Each row is a point on a tangle of strands that fork and nearly touch. The rows are in no order.
In the rows, zero is written as 128.
Two points are linked if the straight distance between their rows is under 122.
K_110: [148 110 161 123 115 118 124  90 127 170 103 129 120  99  80 152 159 148
 162 120 138 131  45 137 161 158 150 122]
K_691: [114 145  89 132  68 111  99  93 177 101 135 167 102 143 135 107 115 160
 104 142 143 114 195 148 143  94 101  80]
K_733: [ 91  93  52 109 157 140 173  81 152  86 127 127 164 106 115 107 119 116
  90 148  60 106 139 114 168  75 123 109]
K_569: [ 83 166 149  98 139  99 138 141 135 106 153 137 127 102 159 136 124 145
 165 157 178 114 166 190  84 116 122 158]
K_814: [109 145 152 115 167  86 145 125 180  83 114 131 178 135 110 165 109 143
 108 181  70 135 197 123 128  95 174 105]
K_922: [107 134 125 104 152 142  96 105 162 119 153 126 152 155 149 148 119 115
 140 112 119 127 180 123  97  59 119 107]
K_503: [152 122 117 114  56 122  98  95 140 150 113 166  77 116 121 100 136 184
 127 124 172 130  88 113 183 141  90  61]
K_625: [191 142 145 109  75 141 120 147 128 117 105 139  85 130 125 113 131 110
 144  97 183 160 117 179 153 170 142 148]
K_923: [136 160 147  81 166  99 148 144 139 120 122 129 130 122 128 172 124 109
 174 123 136 171 139 139 129 120 188 135]
K_65: [130 140 155 128 105 139  84 124 123 165 162 142 125 153 179 128 133 130
 155  83 190 140 133 125 108 101  89 104]
K_96: [ 57 127 120 148 140  82 163  95 132 116 109 135 141  79 121 111 116 193
  90 196 105  91 115  98 156 110 139  99]
K_451: [171 126 101 137 162 148 137 177 103 113 101 116 110 151 117 116 112  70
 122 112  79 172 139  96 144 159 176 155]
K_938: [104 117 154 166  83 101 112 110 111 137 103 109  84 125 130  94  88 175
 100 169 143 136 104 109 130 184 155  68]
K_657: [189 113 153 152  65 150 123 155 102 133  95 115  80 127 105 104 125  98
 135 109 145 149  93 160 137 197 126 181]
K_488: [181 111 157 153 106 153 133 137 137 172 107 126 130 144 118 145 164  87
 123  92 124 112  81 122 141 146 147 120]
K_4: [168 132 153 140 149 106  94 132 147 163 115 119 144 164 156 165 119 109
 141 119 119 138 141  69 108  91 157  44]
K_464: [131  72 107 144 118 159  96  97 101 165 130 118 115 103 100 126 147 138
 143  94 117 102  62 117 139 137  71 145]
K_33: [128 124 118 137 153 107  82 125 116 151 135 111 128 152 173 139  81 115
 144 125 122 152 149  56  89 100 130  56]
K_606: [101 138 145  94 226  93 181 137 104 126 154 119 165 106 106 172 127 113
 152 156  69 138 107  97 107 134 175 139]
K_14: [100 128 135 137 124 144  87  80 204  97 122 148 173 132 106 148 154 155
 105 132 107  99 177 164 114  56  78 114]
K_292: [149 130 150 177 118 128 104 164 123 104  85 112 123 166 130 126 118 139
  74 153  94 134 159  92 114 159 149  95]
K_304: [149 128 112  92 122 141 176 111 146 146  96 166  99  98 102 106 159 110
 135 101 160 156  66 146 222 146 172 149]
K_727: [ 99 132 132 122 136 117 118 106 162  93 151 134 165  84 118 145 149 159
 139 154 111  84 193 176  99  57  76 134]
K_696: [ 82 150  98  89 122 148 111 108 168 117 161 160 144 149 162 120 148 128
 139 102 156 138 177 176 116  64  89 125]
K_601: [127 108 142 172 148 179 116 150 102 213 154  98 152 173 175 131 137  85
 123  86 147 113  95  99  95 109 108 139]
K_17: [132 139 145 136  40 127  92 133 143 139 156 158 100 174 165 104 142 129
 133  94 201 133 143 148 119 132 102  75]
K_788: [117 122  92  94 146 136 179 111 151 101 101 147 112 102 101 106 140 120
 105 132 120 121 103 137 195 128 172 151]
K_335: [187 112  93  63 119 136 127 129 113 152 162 169 129  99 106 137 164 101
 201  81 145 165  87 129 189 140 102 142]
K_586: [153 122 209 166 148 130 104 121 102 176 115 106 159 136  73 177 161 142
 145 127 103 121  71 122 101 176 137 151]
K_619: [ 79  84  92 138 122 167 118 108 110 126 143 117 119 101  95 101 159 169
 106 121 122  81  74 131 126 127  58 171]
K_257: [100 118 164 132 159  98  69  99 104 163 156  89 135 103 157 157 109 172
 185 137 153 138 127 128  65 107  95 109]
K_290: [139 150 156 157 126 103 117 157 137  68  86 125 130 152 108 130 102 159
  71 183  87 138 197 118 128 158 158 120]
K_556: [119 147 147 136 140  88 173 165 155  53  87 138 139 128 108 119 108 161
  75 196  90 125 202 156 146 149 164 162]
K_268: [119 115 128 130 160 123 142  86 144 135 105 142 143 122  89 150 141 139
 104 131  85 110  88  81 162 122 164  73]
K_898: [161 136 158 127 101 147 110 114 163 161 116 155 133 144 126 166 177 111
 137  75 170 114 106 147 148 111 135 107]
K_481: [ 95 130 136 169 137 185 146 158 104 172 129 105 146 176 165 122 142  95
 104  99 142 127 101 110 104 136 145 156]
K_291: [117 128 108 156 104 100 119  91 141 125 104 121  88 123 125  95  86 165
  97 171 126 126 138  94 159 150 148  71]
K_34: [117 139 106  94 182 113 172 111 123 125 142 125 150 107  95 167 138 106
 155 113 100 134 104 131 136 120 169 149]
K_419: [150 152 107  94 137 126 179 187 120  92 110 124  80 132 122  86  91  92
 140 156 152 170 143 153 154 180 182 173]
K_712: [ 90 138 149 127 127 136 109 124 104 184 174 128 127 127 176 123 135 149
 170 102 195 147  90 149 102 112 102 140]
K_300: [130 118 123 123 170  87 172 116 148  67 124 136 167  85  94 143 117 143
 111 192  51 103 178 115 152 116 149 121]
K_104: [ 65 134 164 177  82 128 117 115 115 158 106 111 107 149 153 103 126 172
  82 135 168 114  84 103 119 143 142  74]
K_955: [129 131 156 156 126 124  64 134  98 132 145  89 127 149 156 144  96 141
 155 128 140 138 151 124  46 130  98 127]
K_771: [162  93 103 154  91 168  85 127 100 161 130 108 109 137 137 113 136 117
 125  88 136 101  92 105 138 141  73 129]
K_505: [180 147 115 112  79 130 140 155 113 127 144 152  89 172 155  94 114  82
 142  90 192 169 146 142 157 164 135 145]
K_937: [149 126  93  68 127 136 124 114 137 153 170 184 130 105 117 142 168 141
 183  85 143 151  98 144 158 102  72 133]
K_748: [151 138 213 156 177 134 102 108 138 135 139 112 172 159  71 192 164 149
 133 127  96 109 126 133  84 143 109 152]
K_899: [104 121 144 151 146 134 127  72 180 116  98 133 167 156  93 152 142 158
  75 145  82  99 134  91 136 102 142  84]
K_946: [109  89 105 132 141 130 144 104 119  91 126 118 140  76  82 129 153 158
 107 145  95  84  95 128 134 140  86 170]
K_159: [ 58 135 126 116 168  90 192 109 106  98 133 133 149  51 147 116 101 168
 110 203 105  80 136 114 145 111 139 127]
K_883: [ 62 139 109 113 103 122 170 131  85 140 163 141  98  77 141  85 125 166
 146 150 177 114  83 174 120 149 114 156]
K_719: [144 117 199 151 107 137 102 107 125 170 107 131 139 110  77 165 168 158
 152 118 147 118  61 156 118 152 118 139]
K_168: [138 112  98  94 185 109 189 125 105  60 139 129 165  73  90 139 105 106
 138 171  47 100 160 124 124 120 132 166]
K_231: [ 48 125 135 123 105 124 128 126  92 167 186 122 104 114 156  99 132 182
 147 124 186 135  76 161  97 144  88 141]
K_674: [104 119  60 131  96 195 140 130 130 117 144 139 104 176 159  80 138  78
  74  71 144 109 132 121 162 102 105 141]
K_729: [154 145 148 134 105 140 145 186 102 110 101 110  88 130 104  81 109 105
 130 151 145 166 117 161 138 210 165 192]
K_888: [184  99 130 123 112 128  96 151 109  74 101  86 107 110  87 133 115 125
 151 134 120 133 149 164 113 189  94 199]
K_118: [141 156  86 103 115 118 147 153 142  71 120 139  91 144 133 103  91  98
 128 135 145 147 193 164 135 147 150 156]
K_228: [176 112 121 150  95 140 110 170  84 173 149 106 105 176 186 114 106  73
 136  90 160 146 129 101 102 146 122 121]
K_859: [180 121 169 171 141 136 117 148 154 170 116 115 155 177 129 173 157  98
 100 110 100 121 120  69 114 110 176  56]
K_759: [ 87 152 169 126 149  92 138 161 125  93 138 119 155 109 142 154 112 155
 137 182 137 121 182 166  84 133 135 152]
K_112: [178 118 139 123 143 105 109 143 123  80  93 104 127 106  85 164 115 131
 149 150  96 147 141 122 107 178 137 153]
K_423: [178 117 100 105 176 113 147 158  95 106 110 109 106 103 108 132  96  94
 144 143  92 168 128 109 134 165 161 161]
K_936: [102 122 117 143 109 135  89 154  95 123 162  88 116 138 135 112  98 128
 153 125 157 117 146 150  63 157  75 164]
K_298: [ 69 134  95 106 157 116 174 127  94 118 143 125 117  66 151  99 108 155
 132 172 125 110  98 125 129 134 122 133]
K_367: [148 123 151 183 148 129 114 185  90 149 100  96 123 142 143 124 115 127
  89 144  94 159 105  74 108 171 173  85]
K_280: [ 77 120 183 154 140  97  93 102 111 156 124  95 135 101 141 143 111 200
 144 161 151 125  91 118  87 138 130  84]
K_714: [141  97  39  86 168 157 167 123 119 109 144 128 123 126 116  99 119  77
 133  95  89 138 124 110 169 111 129 168]
K_247: [174 142 156 124  44 144 101 123 162 144 120 166 100 151 153 121 169 138
 122  84 189 129 119 167 149 125 102  92]
K_879: [105 138  84 108 122 174 137 140 132 141 161 136 138 183 171 103 126  68
 103  63 143 143 145 108 136  78 131 129]
K_803: [137  99  70  98 175 143 169 129 124  71 141 110 155 113 102 119 131  82
 129 125  53 122 157 130 134 113 129 178]
K_167: [177 130  99  65 139 117 161 116 128 145 129 174 109 102 117 128 144 100
 184  93 157 180  80 128 215 149 157 143]
K_424: [141 132 148 148  98 157  96 154 113  90 122  95 122 151 113 128 131 119
 122 119 147 124 150 166  89 165  99 199]
K_641: [ 82 116 109 161 141 111 127  78 168  99 105 131 159 116 116 125 119 175
  68 177  84  97 152  97 153  91 126  78]
K_576: [199 138 158 162 152 146 130 129 130 178 120 118 166 174 101 165 179  74
 114 111  82 106  94  83 124 139 150 116]
K_943: [113 153 171 143 135  62 153 161 116  70 121 124 149  94 122 143  89 167
 109 209 114 101 204 149 106 139 142 151]
K_446: [122 126  93  89 128 132  99  96 152 135 164 155 135 113 132 140 154 161
 149 104 138 127 135 149 136  72  59 112]
K_854: [152 146 206 154  80 119 139 166 114 196  94 112 114 137 170 122 121 116
 131 115 167 168  81 135 116 164 177 107]
K_44: [145 141  71  95 113 128 156 134 169  59 121 153 108 113 115  95 118  89
 117 128 126 125 200 182 164 111 118 164]
K_232: [112 150 211 111 175 103 125 118 155 128 136 126 176 124  86 190 153 155
 154 154 121 118 140 145  74 115 146 147]
K_342: [100 147 206 170  78 132 127 137 122 197 105 125 122 149 167 122 133 143
 100 117 188 134  83 128 105 143 172  93]
K_318: [112 145 121 157  83 127  67  90 188 115 128 147 130 132 129 140 136 172
 106 143 131 110 185 143 119  67  82  79]
K_384: [156 148 116 122 101 149 108 167 111 135 136 121 111 177 166 116 113  72
 148  87 163 155 151 142 104 138 120 159]
K_136: [ 74 179 114  87 133  87 166 126 136 103 158 176 122  91 174 114 119 148
 160 164 165 111 182 189 123  88 122 134]
K_765: [179  84  98 148 111 153  88 150 107 156 137 100 124 159 156 126 110  92
 118  87 111 125 125  79 114 119  99 108]
K_835: [107 121  51 101 129 137 163 107 168  72 127 143 137 115 125  82 117 114
  96 142 101 108 171 149 170  84 113 135]
K_80: [120 167 145  85 175  82 148 143 161  92 106 135 160 135 130 167 117 110
 149 156  93 169 178 122 106  94 204 114]
K_325: [139 139 102 143  37 134  92  98 162 111 103 170  85 137 125 102 135 185
 108 135 161 106 142 143 150 132  94  73]
K_223: [ 97 126 145 158 180 144 152 157 100 150 125 113 157 157 131 142 137 107
 113 115 102 149  96 101 114 151 164 172]
K_36: [134  89  66 147  85 193 110 131 107 144 133 121 104 161 133  94 139  93
  83  74 135  92 105 121 153 132  73 151]
K_770: [142 111  66 118 139 166 149 159  98 125 138 115 101 146 139  94 109  71
 122  90 121 147 125 110 157 146 132 173]
K_408: [139 108 133 141 131 166  95 132 111 203 180 120 143 173 195 127 141  89
 154  73 166 127 122  95 100  78  79 115]
K_233: [ 94 131 148 142 233 129 166 149  82 163 156 101 170 128 111 157 138 110
 144 128  80 143  94  98 108 135 167 169]
K_531: [151 121 133 116 148 130 122  68 146 171 119 146 126 116  76 163 169 131
 149 105 112 101  66 107 167 125 128  95]
K_153: [105 153  97  91 119  96 143 119 137 103 166 174 137  59 150 129 115 162
 163 166 125  99 186 181 117  60  84 127]
K_939: [132 137 107 109 137  98  98 113 143 108 131 129 126 148 159 130  87 116
 141 130 128 153 177  99 107  88 125  96]
K_796: [157 120 155 182 100 138 134 180  88 195 113  94 113 153 169  93 116 110
 107 127 125 155  69  96 113 178 165  98]
K_327: [124 119 115 110 146 125 165 117 137  82 104 124 130  81  92 125 134 146
 111 152 116 110 124 135 152 149 136 166]

A fork is a point with three links, a tip a point with one. Leave the first point through the second and follow the links. Name the first fork or tip that comes.
K_923, K_80 -> K_280
K_719, K_110 -> K_65
K_292, K_290 -> K_503
K_883, K_298 -> K_232
K_576, K_859 -> K_771
K_503, K_325 -> K_291
K_505, K_625 -> K_733

Follow the links from the first point to the second, and from the first to the third. Name the last point that the two ways share.
K_719, K_601, K_696 -> K_65
K_96, K_814, K_939 -> K_65
K_879, K_937, K_835 -> K_771

Name the points in between on the shortest way along the links from the first point to the second, in order.
K_4, K_729 -> K_33 K_939 K_922 K_696 K_446 K_937 K_335 K_167 K_304 K_788 K_327 K_946 K_619 K_464 K_771 K_765 K_228 K_384 K_505 K_625 K_657
K_231, K_451 -> K_712 K_65 K_408 K_601 K_481 K_223 K_233 K_606 K_34 K_923 K_80 K_814 K_300 K_168 K_803 K_714 K_770
K_586, K_481 -> K_719 K_110 K_531 K_268 K_899 K_641 K_96 K_159 K_298 K_883 K_231 K_712 K_65 K_408 K_601
K_796, K_503 -> K_367 K_292 K_290 K_556 K_943 K_759 K_569 K_136 K_153 K_727 K_14 K_318 K_691 K_325
